The views of a scene show one set of named points, each view turned or mirrored, and shifted as a whole, with a little noise and some points left out.

Scene 1
View 1
(95): [ -7   1   0  -4   5  18   0   4   6  13  -2  -2   9  16  13 -13   6  -3
 -16   9   5   3 -19  -5]
(168): [-14 -17  23  -9  22  -2 -48 -41 -23 -43  -5 -36 -41 -17 -22 -40  38   2
  -4 -29  11  22 -22  11]
(50): [ -9  -1   3  -1   3  21   7   4   6  21   2   3  18  20  17  -6  -2   0
 -12  11   2   1 -21  -9]
(104): [-10  -7   6  -2   4  15 -14 -10   0  -3  -3  -8  -4  10   2 -19   8   1
 -11   0   2   7 -27  -5]
(202): [ -6  10 -23 -15  -6  23 -21  20  18   5  -9   3  -1  20   7 -18   9  -9
 -26  25   5   7 -29  -3]
(219): [ -4   3   5  -6  17  15   9   6   3  21   2  -5  15  15  22 -10   8  -4
 -12   2  10   0  -4   0]
(105): [-9 -2 22  3 22 14 29 -5 -8 31  8 -6 27 14 28 -5  4  1 -2 -5 10 -3  1 -4]
(98): [ -8   2  -6  -9   6  15 -17   5   5   2  -8  -7  -4  10   4 -20  15  -6
 -17   7   7   7 -18   2]
(185): [ -4  11 -17 -15   2  20  -9  22  18  13  -8   4   7  20  14 -18  10  -9
 -25  21   9   3 -16   0]
(205): [ -9  -4   8 -12  17   6 -24 -10  -7 -11  -3 -19 -14   0   0 -30  27  -2
 -13 -10  13  11 -11   9]
(241): [-10  -8  18  -7  22   9  -4 -14 -11   2   1 -18   0   2   9 -22  19   0
  -5 -12  10   5  -7   4]
(174): [ -6  10 -14 -15   6  18 -11  16  10  11  -6  -1   1  16  11 -20  15  -9
 -20  16   9   6 -16   2]
(252): [ -7  -6  30  -3  33   6  10 -17 -16  12   5 -18   7  -2  16 -17  22  -1
   1 -21  15   3   4   6]
(101): [ -8 -10  32  -3  32   3   2 -22 -20   3   4 -25   0  -3  11 -23  26  -1
   2 -25  14   7   3   9]
(73): [ -6  10 -24 -11 -10  27 -13  25  22  13  -7   7   6  26  11 -13   2  -9
 -26  28   3   5 -31  -8]
(62): [-11 -15  27   1  21   4 -16 -34 -19 -15   3 -26 -13  -4  -2 -23  21   4
   0 -22   7  12 -18   2]
View 2
(104): [ -1  -4  -8  -7  -3   8 -29  17  17   7  20  -1   2  11 -26   5   6  -5
 -12  -6   6   0   4   2]
(62): [  3  -3 -11  -5   9   4 -11  15  28   3  -6 -23  -7  18 -42   1 -20  -9
   7   5   6  -4  12  18]
(73): [-16  -5   0 -14 -15  10 -51  14   2  16  54  20  12   1  -5   6  35  -1
 -31 -21  -4  -3  -9 -19]
(174): [-16   5   3 -14  -8   8 -38   6   7  23  41   5   3   3  -9   2  19  -5
 -19 -13 -12  -6  -2 -13]
(168): [-17 -19 -23  -3   1   2 -10  12  40  20 -20 -37 -26  51 -50  -5 -40 -27
   3  17  12 -23  16  18]
(205): [-14   2  -5  -9   2   4 -22  10  21  20  10 -18 -10  21 -27  -2 -11 -11
  -6  -1  -5  -9   7   5]
(95): [ -3   5   0 -13   1   8 -33  15   8   8  33   6   9  -3 -13   7  20   3
 -14 -15  -4   4   0  -5]
(98): [-14  -1  -1 -12  -5   6 -33  13  12  18  31  -2  -1  11 -16   3   9  -6
 -14  -8  -6  -7   0  -5]
(185): [-15   5   6 -16  -8   8 -41  10   3  22  49  10   5  -3  -6   3  28  -1
 -23 -17 -14  -2  -4 -15]
(105): [ 18  28  11 -12  18   8 -12  13   7  -3  22  -5  15 -31 -15   4  11  17
   8 -19 -13  19   7   7]
(219): [  2  20   9 -12   7   7 -24  12   5  12  34  -1   7 -16 -13   2  16   9
  -2 -16 -15   8   4  -3]
(202): [-22  -6  -1 -12 -16   8 -48  13   6  20  49  13   3  10  -9   4  28  -8
 -28 -13  -6  -7  -8 -17]
(252): [  7  25   5 -10  18   4  -6   9  18  10   7 -22  -1  -9 -27  -2 -12   5
  16  -6 -15   8  16  14]
(50): [ -1  12   6 -11   2   8 -31  13   7   9  36   5   9 -13 -11   5  20   5
 -10 -18 -10   7   0  -5]
(101): [  4  21   0  -9  17   2   0  11  23   9   4 -27  -7   0 -32  -2 -17   0
  15  -3 -11   3  16  17]
(241): [ -1  10  -2  -8   9   4 -14  13  17  11  11 -17  -4   2 -27   0  -9  -2
   3  -4  -8   1   8   8]
View 3
(219): [-20   0 -16  -2   8   0   5   1   5   6  13  16  -4  19  -9  -5 -14  11
 -23  -2   4   3  -3  -5]
(168): [ 24   8  24  48  35  -7 -17  -6  28 -61  -2  15 -21 -52 -16  48  -1  13
 -36  -8   7   2 -14  37]
(241): [ -6   6   3  16  16  -5   2   3  10 -17  12  11 -14   1 -10  16  -6  11
 -33  -2   5   2  -8  10]
(95): [-11  -7 -22  -4   5   8  -5  -8   4   0   5  16   0   4  -6  -9 -19  10
 -29 -12   3   0  -1  -5]
(73): [-11 -26 -41 -16   7  20 -10 -20   7   8 -10  22  10 -12  -6 -28 -33  10
 -18 -18   6   2   4 -11]
(62): [  7  12  14  29  16  -8  -4   1  15 -43  14   8 -17 -13 -10  32  -2   9
 -43  -7   3  -3 -11  18]
(174): [-12 -16 -26  -2  17   9  -4 -10  13   6  -7  23   0  -7  -9 -13 -18  14
 -15  -9   7   4  -3   0]
(50): [-17  -7 -22  -5   5   5   1  -5   3   7   8  17  -1  12  -7 -11 -18   9
 -26  -9   4   1  -1  -6]
(104): [  2  -4 -12   9   7   5 -10  -9   9 -23   5  11  -5 -12  -6   5 -17   8
 -34 -14   3  -1  -3   3]
(202): [ -7 -25 -36  -9  13  19 -13 -18  13   3 -13  23   8 -19  -9 -20 -27  12
 -15 -17   5   4   1  -4]
(252): [-11  16   8  21  15 -13  10  10   9 -12  21  11 -19  20  -8  20   1  11
 -30   4   4   2 -11  10]
(101): [ -6  17  13  26  19 -13   8  10  12 -22  21  10 -21  11 -10  26   2  12
 -33   3   5   3 -14  16]
(98): [ -5 -11 -18   5  17   7  -7 -10  14  -7  -2  20  -3 -13  -8  -2 -17  12
 -20 -10   7   3  -4   4]
View 4
(185): [-14  -8   1   5   2  19  18 -14  14  -6 -14  -6  -3  17   1 -29  45   9
 -17  -2   0  15   4 -18]
(202): [-16   1   2  16   4  26  12 -20  21  -8 -17  -3  -5  19   6 -27  44  15
 -19  -5  13  23  -3 -16]
(105): [  4  -7 -26 -25  22  -9  -2   1  -9  -2 -33 -20  14  -9 -18 -15  39 -12
  -6   5 -22 -10  13 -19]
(104): [ -3   3  -9   9  26  17  -6  -8  12  -2 -24  -9   2  -3  -4 -12  16   8
  -9  -6  22   2  -1  -3]
(241): [  5 -15 -11  -4  19   7  -2   7   3   6 -16 -13   2  -1  -8  -1   1   3
   0  -4  22 -12   9   0]
(95): [ -7  -4 -10  -1  14  12   3  -9   8  -4 -22 -10   4   3  -5 -21  32   3
 -10   0   1   5   4 -13]
(174): [-10 -11   1   5   4  20  16 -10  13  -3 -15  -7  -2  16   3 -21  35  10
 -16  -3   9  12   3 -15]
(62): [  9  -5 -15   4  33  13 -20   9   5   9 -21 -12   2 -13  -7   8 -17   6
   0  -7  41 -16   4  13]
(101): [ 12 -25 -12 -13  19   2  -7  15  -7  12 -14 -15   5 -11 -11  10  -9  -2
   5  -5  22 -25  15   4]
(168): [ 11 -10  -2  16  33  24 -26  17  15  17 -10  -7  -6 -10  -1  25 -52  16
   5 -15  76 -19   1  28]
(73): [-18   5  -2  13   6  21  15 -23  20 -12 -21  -4  -2  16   4 -34  56   9
 -22  -2  -1  23  -4 -20]
(219): [  0 -15 -13 -13   7   2   9   0   1   2 -18 -12   4   4  -8 -15  31  -2
  -8   1  -5  -4  13 -15]
(252): [ 12 -25 -13 -18  18   1  -3  13  -8   9 -16 -15   6  -6 -15   4  -2  -5
   4  -2  11 -22  16   2]
(98): [ -9  -6   1   9  10  20   5  -7  15   0 -17  -7  -3  10   2 -14  23  11
 -12  -7  19   8   3  -4]
(205): [  1 -14   0   9  16  18  -4   5  10   8 -11  -6  -4   4  -1   0  -4  11
  -4  -8  38  -5   6   5]

In a view up to two points have been moved. Name them for each view, in the order of its rows, or write none.
view 1 | (50)
view 2 | none
view 3 | none
view 4 | (105), (168)
